Each row is a point on a landscape with many peaks, with its height.
A climber steps from a point to the highest of its 6 nearest points, and stops where none of them is higher. Distance is the straight distance between rows; heights are no part of it.
Z913: [ 33  -7   7  -4  -2  24 -13  51 -29  36  27  42  -9  30 -22 -42  40  31
 -34   0   2  -5   8  22  -2  -5  26   5  32 -53 -34 -46]  h=4.36
Z436: [ 16 -10   0  -3   1  20   0   9   1 -13  18   9 -17 -28   0 -16   9   9
  -5 -12   7 -14  -3 -21  21  26   3  29  -2  -3  10 -12]  h=4.21
Z981: [ 13 -26  -1  -9   3  37  20  13 -10   2  36  -1 -28 -34  -2  -9  31   9
 -13 -36  -7 -36 -16 -26  26  44  14  60 -17  17  39 -32]  h=2.37
Z856: [ 25 -20  -4 -17  -2  39   6  23 -29   3  42  12 -31 -23 -11 -25  41  10
 -22 -29  -2 -32 -10 -19  36  41  17  37   1  -4  19 -42]  h=4.42
Z340: [  3  12   3  18 -17 -24 -34   5  10  30 -28  19  16  52  17  -3   0   4
  -4  16  15  26  27  33 -15 -36 -11 -52  22 -19 -46  18]  h=5.96
Z22: [ 30  -5   2 -12  -2  18  -8  24 -18  10  31  21 -11  -3 -16 -25  26  22
 -16 -10  13 -13   5 -14   8  20  15  21  13 -36  -9 -36]  h=4.71
Z674: [ -6   9   2  17 -11 -24 -23  -3   9  13 -33   6  17  41  13  10 -16  -1
   4  14  11  19  20  31 -13 -38 -14 -51  17  -5 -40  25]  h=4.03
Z237: [-47  32  -4   4  16 -20  13 -59  30 -42 -28 -41  38  -9  10  57 -38 -27
  53  25 -10  37  -2  -7 -16 -14 -22  -7 -24  45  25  54]  h=6.17
Z946: [  4 -20  -6  -2   7  27   9   5   3 -15  11   4 -23 -37   7 -11   8   6
  -8 -23  -2 -27 -10 -19  26  37   5  48 -16  18  24  -7]  h=4.81
Z54: [-49   3  -8  -1   6  -9  20 -50  28 -45 -19 -43  20 -18  16  59 -39 -21
  52  20 -16  18  -6 -19   3   5  -8   7 -28  45  30  46]  h=5.57
Z640: [ -5   8   4  16 -16 -21 -24   2   4  19 -29   9  15  44  16   1  -6   0
   0  12  12  10  21  31  -9 -29 -14 -46  21 -11 -40  18]  h=4.80
Z587: [  1  12   3  -1   1 -16   3  -8   6   4   0  -2   0  -7  -3 -11  -1  -6
 -10   0   3  -4   1  -4 -16  -8  -2  -7   6  -3   0   4]  h=5.31
Z272: [-23 -12 -13 -11   8  -8  15 -26  12 -25  -3 -27   0 -26   4  25 -29 -24
  18   4 -15 -10 -17 -20  15  14  -4   7 -30  35  34  21]  h=5.48
Z276: [-24  17   8  14   4 -20  -6 -18   7 -22 -35 -23  30  28   7  34 -42  -9
  19  19   2  29   7  25 -21 -40 -22 -38   3  18 -22  34]  h=6.13
Z661: [-58   2  -6   0   9 -14  21 -51  23 -49 -25 -46  23 -25  17  62 -43 -21
  60  16 -19  22  -8 -20   8   9 -14  10 -34  57  33  51]  h=5.51
Z573: [ -6 -20  -6  -2  15  21  18  -1   8 -25  -3  -8 -19 -45  -2   5 -11  -5
   1 -16 -10 -23 -25 -21  19  24   5  38 -32  37  37  11]  h=4.99
Z829: [-33   7  -8  -3   5 -16  10 -44  27 -37 -13 -27  19  -3   6  47 -34 -17
  31  14 -11  13  -6 -12  -3  -3  -5  -2 -11  32  18  35]  h=5.04
Z628: [ 15 -21  -3 -10   4  36  15  18 -14   0  33   3 -26 -28   3 -16  29  10
 -12 -31   0 -34 -13 -22  26  44   9  52 -13  11  29 -29]  h=0.53
Z863: [  3  16   5  27 -13 -27 -35  -2  12  20 -38  12  21  48  17   9 -14  -6
   3  21  12  37  25  37 -17 -40 -12 -61  18 -13 -43  26]  h=6.55
Z222: [ 17 -28  -2 -12   1  36  25  21 -20   7  41   3 -35 -39 -10 -16  38  10
 -19 -43 -13 -33 -22 -26  33  45  27  64 -16   9  47 -44]  h=1.16
Z631: [ 32  -4   8  -6  -4  22 -17  54 -36  38  33  49 -19  30 -30 -42  49  29
 -44  -5   7 -11   6  21   5   1  29   6  34 -55 -29 -57]  h=4.39
Z917: [ 23 -10  -2 -14  -2  25   0  18 -16  -3  32  13 -18 -18  -4 -20  24  12
 -12 -15   8 -25  -1 -25  25  33  13  33   7 -15   6 -25]  h=4.57
Z842: [ 29  -1   8  -4  -5  12  -4  27 -14  13  22  22  -8   0 -10 -25  21  23
 -18  -7  10  -6   7  -9  -5   8  10  16  17 -36 -12 -30]  h=4.85
Z196: [ 31  -7   3 -16  -1  16 -10  24 -22  10  36  23 -18  -9 -18 -23  32  20
 -16 -11  11 -19   2 -14  15  23  18  25  14 -32  -5 -38]  h=4.62
Z409: [ 10 -23  -4  -7   7  32  15  11  -7  -3  28   3 -24 -31   4  -7  22   7
 -10 -26  -5 -36 -15 -22  26  42   5  53 -12  20  30 -21]  h=2.65
Z937: [-41  19  -1   1  12 -14  13 -49  27 -44 -21 -37  29  -7  13  54 -36 -19
  46  20  -8  32  -1  -5 -15 -11 -11  -2 -15  36  21  41]  h=6.24
Z666: [ 16 -24  -2 -13   2  35  18  15 -19   4  38   2 -34 -32  -2 -15  35   9
 -16 -35  -7 -33 -19 -23  26  41  13  56 -14  12  39 -39]  h=0.58
Z494: [ 32  -6   5 -13  -3  21 -14  36 -30  22  35  33 -15   9 -24 -30  42  26
 -29 -12   9 -21   4  -6   7  15  25  18  24 -47 -15 -49]  h=4.49
Z540: [ -6 -26  -5  -3  14  21  22   2   5 -14   9  -6 -21 -46   3   8   4   9
  -6 -28 -11 -36 -20 -28  19  38   8  68 -29  36  44  -6]  h=5.14
Z433: [ 34 -10   5 -22  -5  24 -12  34 -39  13  44  28 -28  -5 -29 -35  48  21
 -27 -23   9 -26  -3 -15  29  27  33  21  17 -36   0 -57]  h=4.52
Z58: [-20  14   0   8   7 -17   0 -31  17 -30 -22 -23  26  19   5  33 -38  -8
  17  15  -5  18   1  16 -27 -27 -13 -18   4  18 -11  30]  h=6.46
Z211: [ 27   3  10   7 -12  13  -2  39 -21  30   7  25  -6  20  -8 -43  21  21
 -24   4   3   8  11  24 -10 -11   4 -14  28 -43 -31 -26]  h=3.43
Z143: [ 25  -4   4  -6  -3  14  -5  18  -7   2  20  19 -14 -13  -6 -23  16  19
 -14  -8   9  -9   5 -20  10  20   8  22  10 -28  -5 -21]  h=4.76
Z582: [ 14  12   9   7  -4  -5   2  16 -11  21  -1   8  -1   7  -5 -33  12   9
 -16   1   2   0   7  12 -18 -14  -5 -11  15 -24 -14  -9]  h=5.09
Z193: [-32 -14 -15 -11  14  -2  21 -26  10 -28  -7 -32   2 -32   6  31 -34 -28
  18   7 -21 -12 -25 -17  16  15  -7  19 -36  49  42  24]  h=5.45
Z945: [ -5 -13  -8  -2   9   7  14  -7  11 -20  -2  -7 -17 -41   0   2 -15 -12
   3  -8  -5 -17 -16 -18  20  20   2  22 -30  26  26  13]  h=5.05
Z303: [ 25   5   9   7 -13   5   3  34 -21  29   3  16  -2  15  -4 -39  18  16
 -18   5   4   9  12  22 -10 -13   2 -15  21 -39 -30 -21]  h=4.02
Z762: [-22  25   4  17   3 -30 -18 -16   6  -4 -42 -24  38  37  11  36 -48 -15
  32  32   5  41  13  30 -22 -47 -28 -59  -2  10 -20  37]  h=5.28
Z431: [  1  28   4  21  -6 -32 -39  -8  15  19 -44  10  28  54  16  16 -19 -16
  10  32   6  58  18  41 -32 -54 -16 -76  12 -10 -41  33]  h=6.26
Z241: [-37  30   0   7  17 -15  12 -46  23 -39 -28 -41  36   6   8  52 -43 -22
  43  23  -8  36  -1  11 -27 -24 -21 -12 -10  37  11  43]  h=6.36
Z326: [-10  16   3  23  -6 -29 -30 -11   8   8 -43  -5  29  41  11  26 -32  -9
  13  27   9  44  15  31 -21 -48 -21 -63   6   0 -30  33]  h=5.21
Z17: [ 32  -2  11  -2  -4  13  -3  35 -20  19  22  25 -10   8 -14 -30  25  30
 -21  -3   3  -3   9   3 -10   2  13  11  22 -43 -20 -32]  h=4.82
Z647: [ 36  -5   7 -10  -3  20 -12  43 -30  33  38  39 -17  19 -26 -34  47  31
 -33 -11   5 -11   5   3   3   7  26  17  28 -49 -19 -51]  h=4.50
Z161: [-53  -8  -7  -2   8 -10  25 -51  22 -44 -22 -43  19 -24  17  61 -42 -17
  59  16 -24  13 -10 -20  12  10 -11  14 -36  53  35  48]  h=5.27
Z275: [ -7 -32   0  -6  12  21  26   0   1  -5  20  -8 -27 -50  -6   9  11   7
  -3 -41 -11 -44 -24 -39  19  48  15  81 -32  33  54 -19]  h=4.83
Z968: [-16  11  -5   4  -2 -20  -1 -17  11  -7 -20 -10  16  22   3  18 -19  -2
   1   8  -6  -2   7  15 -25 -21 -12 -20  10   9 -17  16]  h=6.25
Z965: [ -3  34  -5  18  -3 -39 -35 -14  19  20 -48  -1  37  61  18  23 -27 -25
  19  42   5  60  16  41 -41 -55 -24 -83   4 -10 -40  36]  h=5.47
Z99: [  5   6   1   1   3 -11   4  -9   9  -7   5  -1  -7 -26   0 -12  -6  -6
  -6  -5   7  -3  -3 -17   0   3   1  -2  -4  -1   9   3]  h=5.25
Z224: [ 12 -30   2 -10   4  37  25  13 -20   9  40  -1 -32 -39  -5 -14  38   9
 -14 -41  -9 -34 -20 -28  29  45  20  65 -16  17  47 -37]  h=1.38
Z778: [-31  16  -3  -1   7 -14   9 -47  31 -40 -18 -32  21  -2   9  51 -33 -16
  34  19 -12  18  -2  -5 -16 -14  -6  -6 -12  32  11  34]  h=6.22
Z546: [ -4 -31   0  -8  12  24  24   5  -3   0  25  -7 -27 -45  -2  -1  19   8
  -9 -40 -10 -41 -23 -36  23  47  16  75 -27  30  50 -22]  h=4.88
Z45: [ 33  -8   5   1 -11  23 -12  55 -28  37  19  44 -13  32 -21 -46  40  28
 -33   6   1   3  10  28   1  -5  20  -4  34 -53 -39 -45]  h=4.15
Z560: [ 17   6   9  11 -19 -10 -19  21 -14  49  -4  20   2  42   8 -38  23   2
 -13  10  15  20  22  35  -2 -20  -6 -51  28 -38 -40 -12]  h=5.22
Z170: [-56  21  -2   4  17 -21  19 -55  27 -50 -28 -47  28 -16  11  59 -41 -24
  63  23 -13  36  -3 -16  -5  -3 -16   0 -34  51  32  59]  h=5.71
Z145: [-64  24  -3   8  19 -21  21 -58  28 -53 -36 -49  36 -22  15  64 -43 -27
  70  24 -17  38   0 -18  -5   2 -28  -1 -41  63  38  62]  h=4.89
Z194: [  1  34  -4  15  -5 -31 -35 -19  20  25 -47   9  35  67  19  16 -24 -29
  17  44   6  63  19  48 -45 -61 -28 -85  10 -19 -45  38]  h=5.70
Z32: [  8  10   7   4 -12  -8  -1  16 -10  33  -7   6   3  22   6 -29  11   5
 -15   2   9   0  15  25 -14 -21 -11 -29  21 -23 -31  -5]  h=4.60
Z55: [-46  14  -3   0  14 -14  17 -57  28 -46 -26 -41  28 -14  11  56 -39 -20
  51  17 -12  29  -4 -14  -8  -5 -11   1 -25  44  25  46]  h=6.05
Z160: [-23  -3 -13 -12   5 -15  10 -31  19 -22   1 -20   3 -15   1  26 -24 -24
  15   6  -9  -7  -6 -19   2   3  -4  -5 -20  26  22  19]  h=5.44
Z364: [  7  14   6   3   0 -10   5  -2  -1   9   2   5   0  -8  -4 -19   5   4
 -13  -2   2  -5   3   0 -19 -10  -4  -6   6 -15  -5  -5]  h=5.02
Z480: [ 23  -9   3 -14  -2  21  -4  22 -17   3  34  15 -17 -13  -5 -22  25  17
 -10 -17  11 -19  -1 -21  20  30  11  27   6 -19   0 -29]  h=4.61
Z313: [-13   9   1   8  -8 -16  -9  -5   7   9 -22  -5  15  30   6   7 -11  -2
  -4   6   2   1  11  25 -19 -29 -15 -28  15   1 -26  16]  h=6.03
Z245: [  3 -23  -5  -4   5  30  14   9   2  -7  21   2 -26 -37   4  -5  12   5
  -9 -28  -7 -33 -18 -26  21  38   7  61 -22  25  32 -11]  h=6.31
Z472: [-33  31   4  15  10 -31  -2 -24   4 -14 -39 -31  43  32  11  41 -56 -22
  36  31   1  40   5  26 -26 -40 -42 -49  -6  19 -15  43]  h=4.68
Z594: [-21   9  -3   0   2 -19   1 -28  18 -21 -15 -20  17  15   3  33 -25  -9
  10  11  -7   6   1   8 -26 -25  -9 -13   4  14  -9  25]  h=6.38
Z622: [-18   8  -8  -6   3 -18   5 -34  23 -19  -7 -18  12   5   2  30 -20 -14
   7   7  -6  -4  -2  -6 -14 -10  -4  -8  -4  17   7  19]  h=5.55
Z221: [  5 -27  -4  -7   9  32  22   8  -4  -1  24  -5 -25 -35   4   0  19   9
  -9 -34  -4 -36 -17 -25  25  43   9  64 -23  23  40 -22]  h=4.65
Z679: [  4   6   5  17 -19 -22 -26   6   2  33 -24  12  12  45  15 -10   7   3
  -5  15  17  15  29  33  -9 -28 -14 -48  22 -21 -42   9]  h=5.62
Z806: [-26  10  -3  -3   3 -15   9 -47  26 -34 -11 -28  19   3   5  45 -31 -17
  24  16 -10  14  -1  -6 -16 -10  -6  -4  -7  24   7  30]  h=5.98
Z841: [  8 -14  -7  -4   7  21   8   7   5 -16  11   3 -19 -39   1  -6   3   2
  -2 -17   2 -21 -11 -19  26  33   3  37 -16  16  19  -4]  h=4.23
Z426: [ 33 -16   2 -23  -4  36  -1  30 -38   5  45  21 -31 -19 -20 -34  49  14
 -23 -29   2 -28 -12 -16  35  37  29  29   8 -19  11 -53]  h=4.54
Z79: [ 29  -4   8  13 -20   7 -10  41 -26  41   3  29  -7  33  -1 -48  27  13
 -18  11   8  18  17  33   3 -17   7 -35  28 -53 -40 -27]  h=4.84
Z44: [-11 -21  -9   1  19  14  23  -5   9 -26  -5 -13 -15 -50   0  15 -17  -4
   4 -18 -19 -21 -26 -21  13  25   5  48 -37  47  46  10]  h=5.03
Z539: [ 32  -7   4 -16  -2  18 -12  31 -29  18  38  29 -19   0 -21 -28  43  22
 -25 -15  11 -17   4 -15  17  23  25  21  18 -40  -7 -46]  h=4.51
Z285: [ 15  -2  -2  -3   0   5   3   2   5  -9  11   7 -10 -29  -4 -16  -2   4
  -6  -7   8  -7  -2 -22   7  17   5  14  -2  -8   7  -6]  h=4.12
Z927: [ 24 -16  -2 -18   0  30  -2  23 -23   3  40  12 -26 -13  -8 -22  32  13
 -15 -21   8 -27  -4 -21  30  40  15  36   2 -11  12 -34]  h=4.55
Z867: [-23   2 -11  -8   4 -17   6 -35  25 -22  -5 -17  10  -5   2  30 -20 -19
  16   8  -7  -3  -5 -16  -5  -2  -4  -4  -8  24  14  21]  h=5.01
Z33: [-15   7  -8  -6   3 -20   4 -27  18 -11  -1 -14   8  -2  -2  17 -15 -16
  -1   5  -2  -8  -3 -11 -15  -6  -4  -6  -7  13  10  14]  h=5.56
Z559: [-21   2 -11 -10   2 -16   6 -29  18 -16  -3 -19   7  -7   0  23 -18 -16
  12  11  -4  -6  -6 -14  -4   1  -1  -5 -14  24  15  18]  h=5.39
Z277: [ -3   0  -8  -7   4 -10   7 -15  13 -14  -1  -8  -8 -27  -4   0 -13 -16
  -1  -1   3  -9  -7 -17   3   9   0  -1 -12   7  17   8]  h=5.85
Z117: [-40  -8 -11  -9   6 -10  17 -41  24 -36 -13 -36  14 -19  12  49 -39 -22
  38  14 -18   4 -10 -19  10   9  -8   9 -26  43  30  37]  h=5.24
Z698: [-15  14   5   8  -2 -18  -2 -18  11 -15 -29 -15  25  27   4  28 -34  -4
  10  12  -2  17   7  28 -20 -34 -16 -29   7  14 -21  29]  h=6.32
Z958: [ 15 -15  -4  -9   2  33   5  14  -5  -7  25   9 -22 -30   2 -15  21   5
  -8 -18   4 -26  -6 -22  24  34   4  39  -8  -1  16 -17]  h=3.95
Z862: [ 23 -24  -2 -18  -1  41  15  21 -23   3  42   7 -32 -27  -9 -21  39   8
 -17 -35  -5 -34 -15 -19  32  44  17  48  -8   4  30 -37]  h=2.19
Z137: [  2  17   6  24 -12 -29 -38  -4  15  16 -44  10  22  49  11  18 -17 -11
   8  27  15  47  21  36 -24 -46 -13 -69  16 -12 -39  29]  h=6.30
Z89: [-28  13  -5   0   5 -16   6 -42  25 -33 -19 -28  23   6   4  47 -35 -11
  24  15  -7  15   2   1 -25 -21 -10  -6  -2  25   4  28]  h=6.34
Z262: [ 11  21   7  23 -12 -30 -42  -2  17  22 -40  16  20  57  17   5  -5  -9
   4  29  11  48  24  39 -27 -47 -13 -66  20 -17 -47  28]  h=6.33
Z121: [ 12 -13  -4  -6   5  26   6  11   1 -14  18   7 -22 -33   4 -13   9   7
  -5 -18   5 -21  -5 -19  23  33   2  37 -10   7  15 -10]  h=3.96
Z991: [-24 -20  -9  -6  18   6  27 -12  11 -24  -8 -23 -10 -45  -3  19 -25 -15
  11  -7 -22 -16 -31 -20  17  15   0  31 -41  49  47  21]  h=5.26
Z19: [ 30  -6   8  -7  -4  21 -14  45 -31  33  35  40 -15  23 -25 -36  48  29
 -36  -5   4 -13   4  10   1   4  26  10  29 -51 -27 -51]  h=4.48
Z294: [-28  25   0   5  10 -15   7 -42  22 -37 -26 -32  26   9   8  45 -39 -15
  30  17  -7  27   1   9 -23 -24 -17 -14  -4  29   5  37]  h=6.41
Z857: [  6 -38   6 -13   5  25  35  14 -15   4  35  -5 -36 -59 -11 -11  26  11
 -10 -55 -14 -40 -32 -41  33  55  29  83 -27  12  64 -43]  h=1.15
Z392: [ -5 -30  -4  -2  14  22  22   4   7  -9  16  -8 -23 -46   0   8  11  10
  -7 -33 -11 -39 -21 -31  21  41  11  72 -30  32  46 -12]  h=5.06
Z34: [ -8 -29  -6   1  14  18  22   1   8  -9  11  -6 -23 -47   0  10   4   7
  -3 -35 -11 -40 -24 -36  20  42  14  78 -34  36  52 -10]  h=4.93
Z187: [ 36  -5   8 -18  -4  20 -17  37 -35  24  43  34 -23   6 -31 -34  52  26
 -35 -15   9 -20   0  -7  17  16  35  16  24 -45 -13 -62]  h=4.37
Z229: [ 10   6   8   7 -19 -12 -18  18 -12  46 -13  15   3  39  14 -31  19   5
 -11  10  12  12  20  33  -5 -22 -12 -48  26 -33 -41  -5]  h=5.29
Z175: [  8  10   2  15 -20 -21 -33   4   5  40 -21  19  11  51  20 -16  16   2
  -5  15  18  23  30  35 -12 -28  -9 -53  30 -29 -51   4]  h=5.97
Z750: [-23  24   1  18   0 -34 -22 -16   8   5 -45 -20  43  45  15  35 -45 -24
  31  39   2  51  12  28 -26 -45 -35 -66   0   7 -24  37]  h=4.74
Z330: [-38 -12 -16 -13   6  -7  22 -35  18 -32  -7 -32   6 -25   7  39 -31 -24
  28  10 -22  -6 -17 -20  15  11  -9   9 -31  45  33  30]  h=5.43
Z230: [-11   7   4  12 -11 -24 -16  -3   6   7 -32   2  17  37   9   8 -18  -1
   2   9   8  13  17  30 -14 -33 -18 -39  15   1 -34  23]  h=4.72
Z501: [-15  15   8  17  -2 -23 -15  -8   7  -9 -39 -14  28  37  12  26 -37  -7
  14  18   3  26  10  29 -15 -39 -19 -48   7  11 -26  31]  h=4.96
Z801: [ 34  -7   5  -5  -7  27 -24  59 -35  47  29  53 -17  39 -24 -51  52  30
 -42  -3   5  -5   4  29   7  -2  30  -1  38 -56 -39 -54]  h=4.16
Z788: [ -5  -4  -9  -5   5  -3   7 -13  11 -22   2  -7 -10 -34  -3   1 -14 -16
   3  -4   1  -9 -13 -21  14  14   1   3 -23  15  24  13]  h=5.52
Z476: [  7  10   4   4  -6 -12   2   9 -10  23  -5   0   2  12  -2 -25  12   2
 -12   2   4   0   8  16 -19 -21  -9 -22  12 -17 -22  -2]  h=5.37
Z979: [ 34  -2  13   9 -17   9  -9  45 -27  37   6  31  -7  31  -4 -47  29  19
 -20   8   8  16  15  32  -3 -15   8 -29  30 -53 -37 -25]  h=4.47
Z337: [  4   2  -4  -5   4  -6   6 -10   7 -11   3  -5  -7 -26  -1  -6  -9 -11
  -4  -3   4  -5  -8 -20   6  10   6   4 -11   8  17   5]  h=6.57
Z455: [-43 -11 -17 -13   7  -7  20 -37  17 -31 -12 -37   9 -22   9  48 -37 -22
  35  15 -20  -4 -14 -20  14  13 -11  12 -32  47  32  31]  h=5.41
Z209: [ -3 -21  -7   0  12  23  18   2  10 -19   1  -3 -19 -44   5   2  -3   2
  -2 -19  -9 -26 -19 -23  21  29   4  45 -26  32  36   4]  h=4.86
Z885: [ 21   4   6   3  -1   3   0  10   0  -2  10  12  -8 -20  -5 -23   3  13
  -9  -5   7  -4   0 -15  -2   8   8  11   4 -17   1 -12]  h=4.78
Z86: [ 21  -4   4  -3  -1  11  -3  14  -4  -2  18  13 -11 -22  -5 -20   8  13
  -9  -9  12  -9   1 -21   7  15   8  18   7 -20   1 -17]  h=4.70
Z169: [ 34  -5   9 -12   0  19 -17  44 -37  34  41  44 -23  16 -35 -40  56  28
 -38 -18   3 -18   3   3  11   7  37  11  30 -52 -19 -61]  h=4.38
Z999: [  5  -5  -4  -3   5   1   8  -3   7 -16   2   2 -12 -37  -1  -8 -10  -4
   0  -8   2  -9 -10 -21  16  16   2  11 -15  10  20   4]  h=4.97
Z452: [ 23   2  10   9 -22  -5 -12  29 -20  45   0  20   1  36   4 -44  24   4
 -13   9  14  21  18  35   2 -19  -3 -44  30 -43 -38 -14]  h=5.16
Z626: [ -7  14  -2  -2   0 -17   2 -11  10   2  -5  -6   6   2  -1  -1  -4  -5
  -8   3  -1 -11  -1  -3 -20 -13  -4 -11   6   0  -2   2]  h=5.61
Z446: [ -4   8  -6  -5   3 -17   5 -16  12  -5   0  -4   0 -13  -6  -3  -6 -13
  -5   0   1  -5  -3 -14 -12  -2  -1  -8  -4   4   7   6]  h=5.10
Z315: [ 25   4   9   4  -7   4   0  22 -11  17  10  16  -5  -1  -5 -32  16  21
 -16  -3   5   1   5   1 -18  -6  10   5  17 -32 -14 -22]  h=4.91
Z284: [  3   4   5  10 -19 -18 -16  10  -6  37 -14  14   8  37  12 -22  11   0
  -9  11  12  10  20  32  -6 -22 -15 -41  23 -22 -40   2]  h=5.54
Z24: [-14 -15 -14  -4  13   6  19  -4   9 -25  -8 -16 -12 -44  -3  13 -18 -15
   4  -8 -15 -18 -25 -19  17  20   0  23 -37  40  41  17]  h=5.30
Z232: [ 10 -31   4 -11   2  30  31  17 -15   9  40  -6 -35 -50 -13 -15  32  11
 -13 -50 -11 -37 -26 -35  31  51  25  74 -22  17  60 -44]  h=1.17
Z42: [ -9   8  -4   1  -3 -18   3 -10   7   6 -11  -3  12  16   3  -1  -9  -5
  -8   4  -1  -8   6  10 -23 -21 -12 -16   9   4 -12  11]  h=6.06
Z576: [ -5  21   5  24  -5 -33 -36  -7   8  11 -48   2  28  45  14  21 -26 -13
  14  27   9  45  19  35 -23 -45 -16 -67   9  -6 -34  31]  h=5.99
Z255: [ -6   4   2  12 -14 -19 -15   2   4  18 -25   3  12  35  14   0  -5   1
  -3  11  10   4  16  30 -16 -28 -14 -39  18  -7 -38  16]  h=5.38
Z152: [ 35  -9   5   5 -11  21 -10  52 -28  36  14  42 -12  35 -15 -47  34  29
 -27   7   6   4  12  30   1  -5  17 -12  37 -56 -40 -38]  h=3.87
Z279: [ -4  16   6  22  -9 -26 -32  -2  13  12 -46   4  25  43  13  18 -21  -6
   8  22   9  37  21  36 -17 -41 -11 -58  10  -8 -35  27]  h=5.58
Z769: [-16  -2 -10 -10   5 -14   5 -27  16 -19   1 -15   1 -18  -2  14 -15 -20
   9   2  -4  -6 -10 -18   1   5  -1  -2 -14  19  23  15]  h=5.53
Z840: [ 19 -20  -5 -14   2  33   7  16 -18  -3  38   6 -27 -25  -2 -21  30   7
 -15 -25   3 -31 -10 -22  30  38   6  43  -9   1  18 -28]  h=3.67
Z658: [-14  12  -4  -1   2 -19   3 -23  19 -10  -7 -13  12   9   0  15 -15 -11
   3   7  -3  -5   3   0 -20 -15  -7 -11   2  14  -3  14]  h=6.02
Z419: [ 29 -13   1 -17  -2  26  -8  23 -28   5  41  20 -24 -13 -14 -26  38  13
 -18 -23  11 -24  -2 -19  26  33  18  26   7 -26   2 -41]  h=4.58
Z118: [-15  -6 -11  -8   5  -6  10 -19  11 -20  -4 -16  -4 -27  -4  12 -21 -20
   8   1  -5 -10 -15 -18  12  11  -1   0 -21  23  28  16]  h=5.50
Z933: [ 33  -2   7  -8  -2  22 -21  54 -40  46  34  53 -24  30 -34 -50  63  29
 -48 -13   7 -13   4  22  11   3  38   6  36 -58 -28 -67]  h=4.20
Z218: [ -2   8   0   0   0 -16   5 -10   8  -2   2  -5   0 -12  -3  -8  -1  -7
  -7   0   2  -4   2 -10 -13  -6   0  -8   0   0   3   1]  h=4.90
Z411: [-13   1 -10  -8   4 -13   6 -21  15 -13   0 -10  -4 -22  -1   6 -16 -18
   2   0  -2 -10 -10 -19   3   6   0  -3 -14  15  17  11]  h=5.60
Z423: [ -2   8   8   7 -15 -16 -12  12  -7  31 -16  10   8  33   7 -17   6   1
 -11   5   8   3  17  26 -11 -24 -15 -37  21 -18 -34   2]  h=5.23
Z389: [ 16   5  13  11 -17   0  -8  30 -22  36  -1  16   1  25   4 -40  21  14
 -17   2   8   9  12  28  -7 -20  -4 -31  21 -38 -32 -17]  h=4.30
Z755: [ -4   9   0   3  -7 -16  -3  -1  -4  21 -12  -1  11  21   1 -10  -1  -3
 -12  -1   4  -9  10  21 -18 -24 -14 -24  14  -7 -21   6]  h=5.80
Z295: [-31  -1 -15  -9   2 -16   8 -43  22 -27  -6 -25  12 -10   5  41 -28 -24
  23  12 -10   2  -6 -18  -1   1  -8   1 -15  30  21  26]  h=4.53
Z623: [-16 -11 -11  -9   8  -1  16 -17  11 -23  -5 -19  -7 -37  -1  12 -23 -23
   8  -4 -10 -14 -18 -19  19  15   0  14 -32  36  35  20]  h=5.46
Z156: [ -9  28   1  19  -4 -37 -32 -16  11  14 -45  -8  38  50  15  29 -33 -21
  21  41   5  58  14  33 -33 -57 -25 -74   4  -3 -32  38]  h=4.94
Z280: [ 34  -8  11  10 -14  12  -4  51 -26  34  11  34  -7  31  -9 -49  31  21
 -27   6   4  11  12  31  -1 -12  13 -21  31 -51 -40 -32]  h=4.01
Z798: [ 30  -5   9  -9  -4  16  -7  40 -23  24  33  32 -11   9 -23 -31  36  28
 -26  -6   4  -7   8  -4   1   8  21  17  21 -46 -20 -44]  h=4.69
Z18: [ 32  -5   9   2  -8  20  -6  47 -24  31  20  35  -9  22 -13 -41  30  31
 -28   4   3   1  11  17  -7  -5  16   1  30 -48 -31 -41]  h=4.44
Z325: [  4 -13  -6   1   8  17   9   1   6 -19   6   1 -17 -39   3  -8  -5   0
  -4 -14   1 -18 -14 -22  21  25   2  24 -15  15  22   5]  h=4.14
Z377: [-10 -23  -7   0  14  21  21   2  10 -18   2  -8 -21 -47   4   9  -5   1
   0 -23 -11 -31 -23 -27  17  30   4  57 -28  36  43   6]  h=4.98
Z214: [-14   9   4  14  -3 -21 -11  -7   7  -4 -32 -10  23  35  10  22 -29  -3
   6  11   4  14  16  28 -15 -33 -18 -36  13   4 -29  26]  h=5.59
Z71: [ 23  -5  -1  -8  -1  16  -2  17  -5  -3  24  13 -10 -19   0 -19  14  12
  -9 -10  11 -13   3 -18  15  24   9  26   4 -19   1 -19]  h=4.59
Z942: [-25  23   3   6   8 -18   4 -28  14 -32 -28 -30  31  18   6  41 -40 -10
  27  18  -5  27   2  22 -28 -34 -22 -25  -1  24  -7  36]  h=6.39
Z197: [-40   2  -8  -5   6 -16  13 -47  28 -38 -15 -33  22 -10  12  52 -36 -19
  41  19 -15  13  -4 -18   1   1  -7   3 -21  41  24  36]  h=5.00
Z184: [ 30  -2  11  10 -17   7  -4  38 -24  38   3  26  -5  29  -7 -48  24  18
 -16   5   7  13  11  33  -6 -15   4 -27  31 -45 -35 -21]  h=4.11
Z889: [ 22   3   8  -1  -2   4   2  15  -5   8  12  14  -6 -11  -8 -25  11  15
 -14  -5   9  -2   2 -12 -10   3   9   7  11 -28  -9 -17]  h=4.87
Z649: [ 18  10   6   5  -4   1   5  11  -3  12   8  10  -5  -9  -7 -28  13  11
 -14  -2   5  -1   4  -1 -18  -5   1  -3  12 -24  -6 -14]  h=4.92
Z747: [-45  38   0   7  22 -19  16 -52  25 -41 -27 -41  36   3   8  52 -44 -29
  53  26 -10  41  -1   4 -26 -20 -27 -13 -23  41  16  55]  h=6.21
Z225: [-40  40   0  10  21 -24  13 -40  16 -33 -34 -41  42  16   9  46 -49 -21
  43  27  -4  39   0  15 -32 -31 -36 -26 -12  33  -1  50]  h=4.95
Z749: [ 20   7  13   5  -8   2   2  21 -17  28  -2  12  -1  14   1 -37  15  12
 -18  -1   6   4   9  18 -12 -16  -5 -18  20 -28 -23 -12]  h=4.73
Z102: [ 31 -16   3 -22  -6  31  -7  29 -37   8  48  22 -32 -14 -21 -34  49  16
 -24 -27   4 -28  -5 -15  35  37  29  23   8 -27   3 -58]  h=4.56
Z792: [ 11  15   3  23 -17 -23 -43  -4  15  31 -34  20  16  55  20  -2   4   2
   1  24  17  34  26  40 -21 -37 -10 -60  23 -26 -50  20]  h=6.23

Where does a climber stop that starts at each point below?
Z958 -> Z58
Z193 -> Z337
Z44 -> Z337
Z211 -> Z863
Z856 -> Z58
Z573 -> Z337
Z330 -> Z337
Z152 -> Z863
Z54 -> Z58
